Each row is a point on a landscape with many valleys, with its height.
A ball rolls from a point to the lowest of its 2 nearest points, and stops where none of them is lower. Distance is the straight distance between rows; heights are no part of it.
Z348 h=3.99: [ 12  12 -14   9   0 -11  10  -8  -9  19  10  12  -8   5  11   7 -11 -15
  -7  -7   2  -2  -9  -8   5 -13   5   3   0  16  15   3   9   4 -18   6]
Z246 h=2.35: [ -6   2 -17   4  -6  -7   5 -10   7 -11  -5   0   2  -9  19   0   2   1
  -2  -2  13  -3   0 -16  -6   1  12  -7  -7  13  30  -7  -4   6 -16  -1]
Z324 h=2.57: [ -2 -11   2   2  -9  -5  10  -9 -10  21  -4  -5  12  -2  20  15   4 -19
  -5   7  10  -4   3   7  13 -15   4   6 -16  -5  -2  12   3   0   5  -6]
Z418 h=7.58: [ -4  13  -3   2  -1   9  -6 -11  13 -25  -1 -16 -23 -17   7  -8   8  16
  12   1  -2   1   6 -11  -3  15  16 -14 -11   3  22  -6 -15   7  -5  -1]
Z337 h=7.22: [ -2   3 -23   2  -2   6 -11 -23   2   0   2 -16   0 -13   8 -13  -5  -4
  15  -1  -2  10  -2  -8 -21  13  13 -10  -1  -4  24 -11  -7  14  -6  13]
Z501 h=5.29: [ -4   4   4   1   6   6 -19   1   3  11   9   7   5  -6  -4   9 -11  11
  -2  -5   9  -5  -7   8  10 -16 -10  12  23   4  -2  21   5  -7  -6   5]
Z881 h=4.74: [ 14   0  -6 -17  10   0  11 -11  -4   4  -3 -23 -29  23  -7   1  -1  -6
  20  -3   6  15  -3 -13  -3  -1   9   4  -1  13   2  -9  11   8   8  -7]
Z510 h=3.05: [ -6  10 -16  -9   9  -6   9   6  21 -19  -2 -12  -8 -12   2  -2  11  -3
  -5  -5  -6   0  -4  -5  -2  -6  29 -13 -17  23  23  -6   3  -3  -5   1]
Z668 h=4.11: [-20   7  -9  -1   6  -4   8  13  32 -26  -4 -17 -18 -10 -18  -3   1   5
  -4  -3  -2  20   0   0   3   7   1  10 -14   8   0  -3   5  -7  -9  10]
Z781 h=4.31: [  7   7 -19 -12   2  15   9 -16  10 -17   6 -25 -23   9  -9   2   0   3
  15   0   4  16  -8  -2  -5  -6   7  -4 -12  12   6  -7  11   9   5  -6]
Z968 h=3.57: [  9   9  -5   1   6  -9   3  -8  -7  22   7  -7 -34   9   8   5 -13 -13
  11  -3  13   2  -8 -12  -6  -7   3   5   0   4  14  -8   2   6 -14  10]
Z840 h=3.85: [-16   2 -12   7   0   6   1  -1  22 -23  -3 -13 -23  -1 -18  -4 -11  10
   7  11   3  14  -2  -7 -11  16 -17   9 -13  -4  -5 -12   4   2  -6  18]
Z627 h=5.51: [  2  10   8   5   1  -2   9   4  -4  11  19   8 -11  10   7   6  10   0
  -7   3 -10   3  -3   3  14  -1  -6   3   4   6  -4  14  -2  -3  -3  -7]
Z64 h=3.43: [  7 -11  -5   9 -22  -2   3  -8 -11 -16  -4  -2  11  26  -5 -10  -1  16
  10   3   1   9 -10   3  -1  -1  -2  -1   6  11  -7   1   4  10  11  -8]
Z793 h=1.55: [ 13  14  -1   3  -7  -3 -10  -5  10  -5   6  -5 -13 -10   5  12 -12   6
  12  -7  22  -3  -4  -3  -7 -11  -4  -8  -3  -2  20 -10  -2  -4 -15   4]
Z167 h=6.94: [  7   1  -5 -13   2  20 -16 -11   1  -5  14  10   4  -8 -11 -12  -9  14
  11  -6  -1  -1   2 -14 -11  16  -1   3  12 -20  -7   4  -5   2  -4   0]
Z149 h=6.27: [-16   4  11   8 -11   1 -14  -6  -6   1  -8  16  20 -12   1   2  -8  14
 -10   2 -16  -5  16  14  12  16  -7   0   6  -6 -12   7 -10   9   3  -5]
Z959 h=2.56: [ 13  19 -15   7  -5   4  13 -11   2 -10   6  22 -19  13  -4 -17  -2   9
  -2  -3  -8   9   4  -3  -7   5  -8  -3 -10   7   1  -8   3   6  -2  -2]
Z979 h=3.19: [  7 -24  -4  -3   8  -6   9  -5  -8  20 -15  -6   3  10   8   9  -4 -25
   8   6  19  -8  -1 -11  -6  -8 -14   9   2 -14   5   3  -1   1   4  -1]
Z377 h=4.20: [ -4  -8   8  19  12   2   0   2 -11  -1  10  10   2  19  14  -4  14  22
 -27  12 -15   5   2  10   2  -4  -1   4  11  13 -11  16   6  -7  36  -1]
Z882 h=3.93: [ 10  -1  -6  -1  -4   1  15 -20  -5  -3   7   2 -29  18   1 -25  -1   7
   1   1  -7  30   2 -13  12   4  14   9   1  10  -4   2   2  14  -7 -10]
Z739 h=2.98: [  1   2   5   0 -14  -6   0  -9   5  30  -4 -12  15 -14  17  19 -19 -19
  -4   0  18  -2  -3  -3  10 -17   3   8  -6 -13  -6   7  -3  13 -12   4]
Z958 h=7.54: [ -1  -5  -2  15   5  11  -7  -3 -14  -6  11 -12 -21   4   4  -6   4  -4
  14   1   6   2 -13   6   4  -5   1   1  12  -1  14  -1   7  -2 -11  11]
Z429 h=7.50: [  5  21   4  -2   5  -7  -5 -11  10 -13   4   1 -29 -19   3  -7   0  12
  11  -1  -3 -12  14 -12 -11  27   6 -14  -5   0  19 -14 -17   7  -5   2]
Z158 h=4.78: [  4   5 -15  -6  -4   5   1  -5  14  -4   8 -25   1  -9  -2  11   1  -9
  11  -1  -8   9  -3   0  -9  -2  11  -3 -23   3   3  -7   6  -2  -1   0]
Z398 h=3.10: [ -6  15  12   2  13  -2 -10  17  -6  15   3  17  -6 -10  -7  15 -10  -3
 -13  -2 -14 -19   9   6  -9   7 -15 -10   8  -8   5  -2  -6  -9   0   8]
Z623 h=5.83: [-12  -6   3  -4  -4   0 -13  -8   7   3 -15   8  27  -7  16  18  -4  -7
  -2   0  13 -21  -6  -1  -1  -7  -5 -10  14  -5   3  15  -6   5  -1  -4]
Z869 h=5.39: [ -2  -2  18   3  -3 -25  -2  16  -4  -6 -14   0   2   7   2   4   8  -7
   0  -5 -16  -8  -6  13  19   1  15  -2  11  16   3   8   2  -7   6   4]
Z229 h=4.79: [ -5  -8  19  -1  15   8   9  17  -2 -16  -6  -6 -13  20 -19   5  11   9
  14   5  -5   0  -6  -7   9  15 -16   0  16   5 -12 -11  11  -6   7   7]
Z164 h=2.21: [  5  -3  20   6   2  17 -13   5  -7   8  13   7   4 -10 -10   1 -15  22
  -3   7   6   2   2   9  -6  -5 -24  -1   4 -33 -14  -5   5  -8   5  18]
Z265 h=5.67: [  0   0   3   9   1  -7   5  -1   7 -14 -14   0 -39   5   3 -11 -10  12
   6   4  21   9   6  -6   8   0  -7   6 -12   2   5 -12   1  -8 -11   5]
Z251 h=3.24: [ 20  -4   0 -14  14  -6   1 -11 -10  30   1  -4 -24   5   4   1 -13 -19
  10  -6  16  -3   1 -21 -18  -2   2   5  -3  -8   7 -16  -4   5  -3   3]
Z617 h=4.86: [ 13   3   0 -16   1 -10   6 -17  -8   1  -4 -25 -14  13   4  15  -5  -9
  17  -1   7   9   1 -10 -11   2  12  -3  -2  11  15  -6  -5  14   2 -13]
Z196 h=0.63: [  2   4  -1   8 -15  -3  -1  12  -5 -12 -13   0  24   7  -1   3  12   2
  -3   2  -8  -6  -4  16 -11  -3  -4 -18 -11   8  -2  -3  -2  -4  19  -7]
Z268 h=1.87: [ -7  -4  -3  -1  -4  -1   1  -8  -1  -2   6   5   0 -14   7  -7   2  10
  -2   1  11  -2  13 -12   0  17   5  11  -8 -11  11   4 -15   2 -12 -10]
Z146 h=6.57: [ 11  -5   5 -12  -3  -2 -21  -4  -2   3 -20  17  16  -2  -8  -8  -8   0
   8  -9  -7 -10  14   3  -3   8   9   3   8   1  -8  -4  -1  -4   3  -5]
Z50 h=4.37: [ -3 -18  18   2  11  22  -4  11  -4   3   1  -4  -2   9 -16   9 -10  11
   4   9   2   2  -5  -3   9   0 -20  13   8 -18 -29   4  18  -4  15   9]
Z561 h=3.14: [ -2   8   3  14 -11   4 -21  -4   5 -18   2  -7   2 -10 -10  -7  -3   8
  10   2 -16   7  -4   5  -2  17   1  -1   7  -1   2  -8  -4   5 -11  13]
Z767 h=4.16: [  8  -7 -10  -4  -9  -9  -6   4  18  11  -7 -10  17 -17  -5  -5 -15  -9
   1  -5   5  13   5   4  -1  -6   9  15 -18 -14  -9 -11   8 -10  -5  18]
Z177 h=2.69: [ -9   1  -7  -3   7 -17   8   3  14 -10  -8   8   1  -5   5  -2  10  -7
  -8  -4   0 -10  -1 -14  -5   8  18  -6   2  20  21  -2  -5   2 -11   0]
Z190 h=2.68: [ -1  -3   6   0   3 -14  12  19  -3 -10  -5  11  -3   1  -2 -19  21   6
 -13  -2 -15   8   7   3   5   1  13  -3  -4  14   8   0   2 -10   0  -8]
Z515 h=5.21: [ -1  -3   6   3  -2 -17  -2  14   2 -14 -12 -15   1   6   0  18   8 -22
  13  -9  -2 -10 -14   5   6  -4   9  -7   7  11  13  -2  10  -6   5   9]
Z929 h=3.79: [  6   2  10  -7  -9   0 -20 -10   8  20   6 -15   3 -16  12  11  -4 -26
   7  -5   7  -6 -13  -3  -8  -9  13 -14  11 -22  -2  -4  -4   5 -11  21]
Z369 h=2.20: [ -6  -7   0   8  -4  -3  12   2 -12   7   5  -3  16  -2  19   5  16 -17
 -10   6  -2  -3  -5   7  12  -7  21   2 -12   7   8  10   4  -2  -5   2]
Z142 h=4.59: [ 13  -7   8  -9  -2 -12  -5 -11  -2   9  -8 -24  -8  -2   5  17  -6 -28
  15  -5   6   2  -3 -13  -9  -5  27  -5   0   0  13  -6   2   6  -3   8]
Z546 h=6.77: [ 11 -14  14 -15   5  21 -14  -7  -7  -3  -3  13   5   0 -13 -10  -5  13
   9  -6  -2  -4  11  -7  -6  14   2   0  10 -17 -15  -3   1  -2  11  -7]
Z270 h=6.03: [ 11  -6  10   3  -9 -10 -12   0   2   6  -8 -14 -12   2  -8   4 -20   8
  16   4  13  11   1  -1  -2  -3 -15  16  -3 -11 -10 -18   6  -7  -6  13]
Z860 h=2.83: [-10 -10   7 -17   4  -4  -2  -6  -4  18   5   4   5  15  15   6   9  -9
  -8   1   3 -17  -5   1   8   6   4   5  13  12 -15  21 -16  11   9 -17]
Z120 h=7.04: [  3  -3 -22   7 -11  11  -2 -19 -11  -7  -2  -3  23  -3  10 -16  11  -2
   6   5 -10   4   2  -8 -19   6  11 -12  -1  -1  17  -6  -3  16   0  -1]
Z642 h=3.36: [  8   5  10  -1 -12  -6 -11  -5   6  21  -7  -5  11 -19  12  19 -14 -29
  -5 -10   8  -7  -9   3   3 -17  18  -6  -5  -9  -9   2   6   6  -9  17]
Z717 h=6.29: [ -5  10  11   5 -10  13  -8  -7  -9   6  19  -3  10 -22   9  12  -3   4
   3   4   3  -7   3   7   5   6 -12  -6  -4 -25  -1  10 -10   2  -2   4]
Z822 h=2.22: [-20 -14  -7  -4   8   0  13   9   9 -13   1  -2 -10  -8  -5 -19  15   0
  -6   5   2   7  10 -10  -2  19   4  19 -16  -5   5   2  -5  -3  -9  -4]
Z236 h=4.48: [ -7 -14   2  21  13  -6  11  16  -5 -14   6  11  -4  16  -3 -14   8  13
 -25   5 -17  15 -12  10  13  -9 -11   2  10  16  -2  11  11  -7  18  -2]
Z219 h=1.44: [-15  -1 -11   2  -2 -18   8  20   5  -7 -11   7  36  -9   0   6  -9   4
 -25  -5   1  -4   0   7  15  -6   0   2   0  16   7   0   9  -5  -8   2]
Z309 h=3.54: [ -9   9 -11   2 -12   3 -12  -2  17  -8   6 -10   1 -12 -12   0 -10  12
   8   0   3   4  -5  -8 -15  11 -16   8  -3 -13  -7  -9  -4   1 -13  10]
Z925 h=5.37: [-12   6  -8  -1  -2 -15  14  -4  19  -8   1 -17 -11   4   2  11   0  -3
   6   5  10   7  -3 -11   7   1  -4  15  -8  13   4   5  -6   4 -14  -7]
Z600 h=4.21: [ 11 -20   3  -6 -15   7   4 -15 -16   7 -11 -15  17  18   5  -5   3  -5
  14   6   8  10  -3   9   2  -7   3  -4  -2 -14 -18   5   6   9  21 -11]
Z779 h=4.73: [ -6 -17  -6  11   9   2   8  15  -4 -26   5   2  -2  18 -11 -11   6  12
 -10  -9   0   4 -23   9  16 -17 -13   7  10   8   6  12  16 -10  16   1]
Z508 h=2.60: [ -8   1  19 -16  16  -4  10  23   4  -4  -1   7 -15   2   0   9  16   0
  -4   2   4 -16   9  -9  -3   4  -1  -4  -2   5   9  -2 -10 -10   1 -13]
Z891 h=1.39: [  4   2 -16   4 -15  -3   2  -1  11  -5 -19  -3  39  -4   8   1   3 -16
   2  -1  -6  -5   1  13  -9 -11   3 -17  -9   1   0 -10   4  -1   9   2]
Z193 h=4.88: [  6  -2 -21  -1  -4  -2   7 -11   5   3   4  -4   0 -10   1  -5 -15   3
  -1  -2  23  15   2 -12   1 -15  -4  19 -19  -2   4   0   5   2 -15   0]
Z606 h=3.96: [-13 -12   5  11  12   6  -4   4  -8  -3  -8  -1  12  11   9   3  15  12
 -17   7  -9  -9   0  20  -1 -12   1  -1  12   4  -2  14   9  -9  40   0]
Z112 h=7.68: [  9  -7   3  19   7  10  -5  -7 -23  10  11   6 -14   1  10  -5   3   0
   9   7   2  -2  -3   6  -3  -5 -10  -2   4 -12  16  -4   7  -5   0   9]
Z999 h=6.40: [ -9  -6  -5   5 -10   0 -17  -3  -5  -2 -18  14  23  -1  -5  -7  -7   3
   2   3 -14  -8   5  10   1  14  -4   5  14  -2 -11   3  -3   3   5   5]
Z214 h=4.75: [-11   8  -5  12  -2  -6   6 -13   4  -5  15 -16 -13  -7   7  -9   1  -1
   0   4   3  24  -7   3  24   2  10  13   5  11   7   7  -4   8 -29   8]
Z373 h=0.93: [-14 -13  -9  25   0 -10   3  12  -8  -2 -11   7  26  -3  -1  -1  -6   1
 -17   3  -7   4   0  21  16  -6 -12  11   0   1   1   4  13  -8   5  11]
Z38 h=2.12: [-14 -12   2 -13  10   3   3  19  -8   8  -9  -3  15   5   1  -7  22  -2
 -14   5  -2 -20   5   9  -8   4   3  -8 -11  -4 -13   8 -11  -6  31 -16]
Z714 h=4.24: [  2  11  -5   2   5 -10  19 -14  11   3   2  15 -28   2   8 -24   3   3
  -1   4   3  21   7 -16  17   2   9  10   1   9  -4   3  -7   3 -14 -11]
Z894 h=2.84: [  3   5  12  -1  15  -4   4  11  -8  11   2  21  -7   1   2   9   0   3
  -8   4   0 -20  13  -2  -7   9 -15  -3  -3  -3   8  -2 -11  -5   4 -10]
Z153 h=5.58: [  4  -5  10   1   2  -2 -16 -13   4  17  -1   7  13 -11  11  17 -13  -1
   0  -3  18 -13 -10   4   5 -19  -3   0  23  -8   0  18   0  -1   0  12]
Z991 h=4.57: [  9  -5   4 -17  -7   5   5 -12  -4  12 -14 -23  14  18   1   9   4 -21
  24  -6   9   1  -7   9   6 -16   1  -6   5  -8 -25   5   5  10  16  -9]
Z794 h=0.88: [  4  16  13  -7  10 -12   3  29   4   3   7   7 -13   4 -16   9   2  -3
 -11 -12 -20   7   6   8  10 -10  -1  -6  16  13  -8   1   2 -11  -7  -3]
Z65 h=6.45: [ -1  10   8   3 -17   6  -6 -16 -18   5  19  -9   3  -9  17  11  -2  -2
   6   1   2   1  -2   2  10  14   5  -4   4 -16   3  11 -17  16  -7  -3]
Z738 h=5.54: [ -4   3  11  13  -1 -18  11  -3  15 -19  -9  -2 -23  -3   6   2   8   3
   9  15  11   6   9  -7   6   9  -5   1  -8   7  12  -9  -8   1 -13  -6]
Z721 h=1.38: [  1 -10   4  22  -5   1 -11   7 -14   0  -7  13  20 -17  -3 -10 -11  10
 -15   3 -10   9  10  17  11  -3  -3   9  -7  -5  -3  -4  10  -8  -1  12]
Z955 h=6.59: [ -2  -1  -9  -4 -18  11  -9 -14  -2  -5 -15   2  26   4  -3  -5  -1  -4
  12   2 -14  -6   0   7  -8  13  -7  -6   5  -4 -26  -2  -5  15  14  -7]
Z37 h=2.34: [  6  -2  -1  -8   2 -17   5  24   1  -3 -17  11   6  -2 -16  -5  -2   2
 -12 -13 -12   2  20   3  -1  -1   7   0  -9   9  -1  -7   4 -16   5  -8]
Z563 h=0.34: [-14  16   3   4   8 -11   3  23  12 -12   2   7 -16  -7 -15   1  -1  -1
 -10 -10 -11   5   3  10   7  -8  -3  -2  10  13   9  -2   1  -9 -19   9]
Z946 h=2.10: [ 20  -2  -7  -4  -7  13   3  -7   4  -7  -3   5  20  12  -4   5   2   3
  11   1  10  -2  -4  -1 -20 -13 -21 -15   2  -6  -6  -5   7   3   9  -9]
Z745 h=6.81: [  4  -4 -18  -2 -18  10  -8 -11  -8  -1   0   7  27  13  -2 -23  11   6
   1   4 -11  -3  -4   3 -18  13   9 -12  -2   6 -14   0  -8  13  14  -5]
Z678 h=7.37: [  8  12  -9  -9   4  -2 -10 -17   1   5  15  -8 -19 -14   1  -6  -9   0
  12  -7  -1  -3  -1 -12 -21  12  14  -6  -3  -6  13 -14  -9   7  -6  14]
Z156 h=2.04: [ 21  14   8   8   2   5  17  14 -10  -6   7  24 -23  16  -9  -6   0  16
  -5  -1 -10   3   4  -4  -7  -1 -12 -13  -8   7   0 -13   7  -5   6 -10]
Z457 h=5.75: [ -4  14  -4   9  -3  -4   4   6   0  -2   8  16  10  11   0   7   6  -1
  -9   1  -9  -8 -10  11   0  -3 -10 -11  14  21   3   9   2  -1  -2   0]
Z147 h=3.83: [ -5   9 -14  -8  -1   6   6  -8   5 -26   7 -14 -15  17   0  -9  17   1
  12  -4   4   2 -17  -3  -3   0  11 -14   8  24   9  -1  -3   8   0  -7]
Z765 h=2.86: [ 17 -10   9 -12  17   4   3 -16 -11  30   1   0  -2   9  10  13  -5 -19
   8   1  19 -19   1 -17  -5  -9  -6   1   9 -14   0   1  -6   5   6 -10]
Z434 h=6.16: [-16  16   5  10 -10   4  -4   1   1   2  12   8  20 -17   4  14  -7  14
 -13   2  -1  -5   8   6  11  11 -15   1  -2 -10  -4  10 -12   7 -10  -5]
Z40 h=3.35: [-17  22 -12   3   2 -14  17  18  14  -6  10   9  13  -4 -13  -8   9   3
 -25   0 -27  21   4   5   5   3   3  -8   6  16  -8  -3  -6   1 -15  -3]
Z254 h=3.41: [ -3   9  18  11   8   2 -13   1  -8  13  -4  13   0  -7   1  27 -13  -3
  -5   2  -5 -19   3  21  -2  -9 -18 -11  12  -9   0   4   5  -5  11   8]
Z405 h=4.50: [  8 -16 -12 -11  -5   9   0  -3  13   8   5 -11   9 -12  -8 -10  -4  -2
   2  -3  13  18   2  -6  -5 -11   3  17 -12 -22 -10   2   9  -9  -8  11]
Z789 h=2.82: [ 19  -1  -5  -2 -11  13   1 -16 -15  -7   5   4   5  19  -4   0  -3  12
  16   0   6   3  -6  -4  -8  -8  -9 -11  13   1  -1  -1   3  10   9 -10]
Z420 h=3.09: [ 16   8  -9  -6   0  -1  17  -7  -6   3  12   7 -16  24   2 -14  10   7
   2   2   5   1   0 -13 -15   6   4 -11  -9  18  -5  -6  -8   1   8 -16]
Z902 h=3.51: [ -3 -14 -15 -13   7  -6   2  10   0  11  -7  20  10   6  -5 -15  -3  -1
 -12  -6  -6   3   0  -9  12   2   3  23   3   8  -8  13   5 -10   0  -5]
Z7 h=1.32: [ 11  -7   8  -8  -2  13   1  11  -3  -3  -8   5  21   3  -5   5   5   4
  -2   4   5  -8   6  12  -9 -12 -10 -19  -5 -11 -10  -2   9  -9  26 -11]
Z114 h=3.20: [ -2 -18 -12 -19  16  -5   6   2  -1  19  -5  13  10  18   9  -8   5 -13
 -11  -6   0 -18  -3  -7   2  -3  -2  18   6  13 -10  16  -1  -6  16 -13]
Z133 h=6.02: [-18   1   2  -4   0   2  -3  -1   3  14   1  14  29 -22  14  11  -8  -4
 -21  -1  12 -20   5   2   6   0   0   2  -7  -9  -2  12 -14   5  -5  -8]
Z832 h=2.45: [  3   0  -3   9 -11   2  -3 -14  -9  15 -10  18  23 -11   9   5  -4 -13
  -3   8  -2 -19  13   9 -10   3 -11  -7 -11 -16  -3  -6 -10   6   7  -7]
Z417 h=4.12: [  8   3  -4  -6  -9   0   1  -7  -4  12  -4 -18   5  15  -4  12  -6 -21
  12  -5  -5   3  -9   8  11 -10   3   7   5   1 -16   9  10   8   2   1]
Z199 h=3.84: [ -2 -21   5  -1 -15  -1   1  -5 -11  -4 -10  -7  12  21   5  -5   6   5
   8  16   7   1  -6   0   3   8  -2   3   3   2 -18  10  -4   6  17 -13]
Z534 h=4.46: [ -5  14  -5  -2   7 -18  12 -20  17  -1   4   2 -23  -9  10 -11   3   0
  -2   3   0  17   2 -13  15   4  24   0   0  15  11   1  -5  13 -22  -1]
Z964 h=7.11: [ -4  -5  -7   0   0  25 -14 -10  -2 -15  15   2 -10  -4 -11 -23  -4  17
  10  -5  11   7  -9  -9  -2   7   0   7  13 -16   0   2   1   2 -10  10]
Z476 h=3.59: [ 10  10  10 -16   0  -5  -7   4   4  14  -1   4   1   3  -4  12  -9 -16
   3 -14  -4 -12  -2  -1   7  -9  11   8   3   4 -10   9   3  -4  -3  -2]
Z442 h=5.17: [ -1  -8 -18  -3  -8  -4  19  -6   3  -5  -1  -9  -6  14   3   1   2  -1
   4   0  19   9  -6  -8   4  -5  -6  17 -11  11   1   7   7   3  -6  -9]
Z611 h=3.68: [-11  -6  16  11   8  -2 -11   3  -7   1 -14   7  12  -8   9  21  -3   4
 -15   7  -2 -15   5  20   5 -10  -8  -5  12  -2   7   9   3 -11  18  -3]
Z29 h=5.04: [ -2   8  -8  -7  -5   1  17  11  10  -5   9 -13  -1   0  -6   9  11  -7
  -5   2  -8   9   4   2  -4  -1   8   4 -33   5  -1  -3   4  -7   0  -8]
Z690 h=2.59: [ 12   5   9  11   9  18  -4   4 -10   7  11  10 -13  -1 -13   2 -10  14
   6   1   8  -6  -7  -4  -9   2 -30  -4   4 -24  -8 -18   9  -4   3  17]
Z470 h=2.77: [-18  -1  -2   8  -7  -7 -10   3   8 -15  -7 -10  13 -19   3 -11   7   5
   3   4 -13   3   7  -7   5  22  19   5   2   4   8  -2 -10   5 -16  10]
Z802 h=4.98: [ -8   0  -3   7   6   5  -2  14   4 -17   7  -1  -1   6 -11   1  -2   9
  -8  -7   4   4 -16   9  15 -18 -16  13  18  12   1  18  11  -7  -6   4]
Z489 h=2.03: [  7  -2  -9  10 -12   4  -5  -5  11   2 -17  10  32 -13  12   4  -2 -13
   1   2  -2 -12  12   2 -19  -4 -12 -18  -5 -15   5 -10  -3   0   1   1]
Z222 h=4.25: [ 21   9   0  -6  -5   8  -8 -16  -4  10   7 -22   0  -5   5  13  -4 -20
  19  -6  -2   9  -4   0 -15 -10  16 -17   6 -11  12 -11   0  11  -2  10]
Z976 h=4.99: [ -4  -6  13   4   4   0  -1  19  -4 -20  -6 -19   3  16 -12   9  14  -2
  16   1  -8  -7 -12   9   9   8  -7  -5  11   3  -2  -4   8  -3  11   2]
Z272 h=5.26: [ -2  21 -11  -5   0  -3  25  10  12  10  21   2  -5   5  -3   6  11  -6
 -16  -3  -5   7  -2   1   1  -7   2   5 -18  12  -3   9  -2  -1 -11 -10]
Z136 h=7.35: [  3  -5 -10   2  -2  20 -12  -6  -3  -7  15 -11   5  -4   0  -6   4  -6
  12  -5   9   5 -16   4  -4 -11  -1  -4  16 -10   8   3   2   2 -11  13]
Z374 h=3.67: [-10   7 -13  -3   5   9   9  22   5  -6   7  13  -5  -2 -22 -15   3   4
 -23  -6 -26  16   5   3   1   5   1   3   1   7 -13   5   5  -4  -8   2]
Z943 h=3.82: [ -2  11  -3  -5  -7  -9 -20   6  19   4  -2  -4  14 -18 -12  -4 -18  11
  -1  -4   9   4   2   0 -11  -2 -11   8  -4 -18 -11 -13  -4 -10  -8  14]
Z771 h=3.26: [  0   7   6 -18   6  -1  -2   8   0  11   4  10   0  -4  -2   4   5 -15
 -10 -13 -11 -13   7  -6   1   4  24  -1  -7   3  -3   4  -6  -5  -2  -8]
Z764 h=0.85: [ -8  12  -4   4   4 -10  -7  15  14 -15  -5   3 -13 -12  -8   3  -9   0
   0  -8   6  -4  -6   5  -6  -6  -2  -1   0   7  17 -13   4 -11 -17  15]
Z125 h=1.45: [ 17  24  12  -5   7  -6   6  16   5  -4   8  17 -22  14 -12   3   7   2
   2  -9 -18   4   2   6   2   0  -4 -15   6  18  -4 -11   3  -8  -1  -7]
Z665 h=1.82: [-11 -13   5  -7   2   8   5  13  -5  -1 -16   9  17  10  -9  -4   3  11
 -20   7  -3 -10   9   9 -14   2 -15  -7  -6  -7 -22   0  -4   1  32 -18]
Z749 h=2.52: [ -2  -5   9 -10  16   2  -1  -8  -7  23  11  10  -4   8  15  16  -1  -9
  -7   3  10 -25  -3 -14   4   5  -3  10   8  -7   0  19 -18  10   6 -15]
Z386 h=4.13: [ -2 -14  16   7   5  14  -6  -2  -5  11  -5 -15   2   2  -2  16  -4   0
  11  14  12   0  -1   8  11  -8 -19  15   1 -22 -21  11   9  -2  13   5]
Z364 h=3.80: [  5   6  23   4   2  19  -9  -5  -2  14  -5  -7   7  -7   2  24  -3  -1
  13   4   4 -10   3  22   5 -11 -23 -11   4 -22 -20  -1  10   4  12   4]
Z257 h=5.84: [  7  -7   5   1  -1   4   0   6   2  -7  -2   0 -21   6 -14  -3 -11   9
  13  -4   6   9   1  -3   2  -1  -5  13  -3  -3  -7  -3  12  -7  -5   3]
Z906 h=3.78: [  3 -11 -12  -7   8   0  13  21  -1   7  -4  29   1   9  -9 -25  -5   6
 -25  -8 -21  15   8 -12   5   6   0  15  -3  12 -17   3   9  -8   5  -2]
Z82 h=3.42: [  1  16 -10  -3   9   6   5   1   8 -21  -1  -6 -28   3   2 -10  10  -4
   3  -8   8  -1  -7   3   5 -11  19  -8  -5  17  21  -3   8  -6  -8   0]
Z742 h=6.65: [  4  -3   5   4 -16   9  -9 -18 -19  12  10 -20  10  -8  13   0   1 -12
   8  -1  -7  10   1   9  10   1  19   1   0 -14  -4   6  -3  11  -8   3]
Z557 h=2.38: [ -7  -5  22 -11   9  -6   4  16  -3  -2  -4  -1   1  11   3   2  24   5
  -3   7   3 -21   3  -2  -5  10   2 -12  -2   9  -3   3 -14  -2  17 -20]
Z770 h=1.92: [ -4   9  -5  -7  -1 -16  -4  22   6   5 -13  14  22 -18 -10   8 -17   0
 -23 -14  -4  -3  16   6  -2  -8   1  -6  -4   2   3  -8  -1 -11 -12  -2]
Z482 h=2.23: [-13 -14  13  -8  12  -4  -2  -5  -5   9   7  12  -4  -9  17   2   4   0
  -9   6  10 -19   4 -13   3  12   6   7   9  -8  15  15 -19   3  -4  -8]
Z871 h=2.51: [-23  -8  -7   4   4  -7 -11   9   8 -10  -5 -15  -8 -15  -4 -22   6   4
   4   4  -1   4   0  -2  -5  15  10  14  -2  -4   8  -7  -3  -6 -13  21]
Z848 h=2.97: [ -5  -4  16  -6  11   1  -1  18 -13   5  -2  10   1 -15   5  -8  16   4
 -17   0 -19  -5  19   3   9   2  20  -3  -9  -2   5   7  -6 -12   7  -9]
Z473 h=1.51: [ -5  -5   2  -7   4  -4  13  -4   5   5   7   8   2   0   5  -8  15  -7
  -8  10  -3  -9  11 -14   0  24   3   8 -13   0  -3   1 -27  11  -4 -22]
Z547 h=2.18: [  9   5 -12  15 -12  -5  -1 -15  -4 -14  -6  -2  -6   1   6  -3  -6   6
   7   1  12   6   2  -2  -7  -6  -1  -9  -8   9  27 -14  -2   6  -8  -3]
Z838 h=3.48: [  9  -4   6  -1  -8   8  12 -12 -17  -1  15   5 -15  21   4 -21  14  12
   5   7  -5   9  -2  -9  -1  14   8  -5  -1   5  -8   4  -6  10   8 -13]
Z632 h=3.02: [ -3  10  -7   6  -6 -15  17   2  16 -13   1   4   6  -3  -4 -15  10   8
 -11   5 -15  19   5   0   6  11  12   0 -13  19  -3  -5  -4   3  -5  -6]
Z837 h=7.81: [ 12 -15  10   0  21  15   3   0 -15   7   3   4  -3   9   6  11  11   3
  13   8   9 -14  -7  -4  -5  -8  -9 -13  10   0  12 -11  13 -13  12   2]
Z633 h=4.58: [-11  -9  14  -5  24  24   7  19  -5   3  10  -6 -18   7 -14   5   7   4
   2   4   1  -2  -8 -10  10   7 -17  13  10  -9 -15   3  14  -6   3   4]
Z525 h=6.21: [  6   0   6   9 -15 -20 -18  -9   3   0   0 -23 -18  -8  -1  -5 -16   6
  13   3   6  15  -4   5  -2  -2   2  11  -8  -3   3 -24   4  -4  -8  21]
Z332 h=1.80: [ -1  -2   9  17  -2   7 -20   7 -13   4   2  17   9 -16 -12   0 -17  15
 -14   3 -11   3  10  16  -3   0 -16  -2   4 -22  -8  -4   4  -9   7  10]

Call two points neighbours if one is among the 2 nearest of the other. Go from one point of each pair to the other, from neighbour to neighbour, staying as low as possible. Name the highest point that can't be avoided.
Z7 and Z473 -> Z991
Z373 and Z369 -> Z906
Z473 and Z369 -> Z979

For each start below, name the point where the ball stops.
Z617 -> Z369
Z136 -> Z434
Z270 -> Z309
Z214 -> Z563
Z348 -> Z473
Z906 -> Z473
Z147 -> Z563
Z417 -> Z373
Z429 -> Z434
Z374 -> Z373
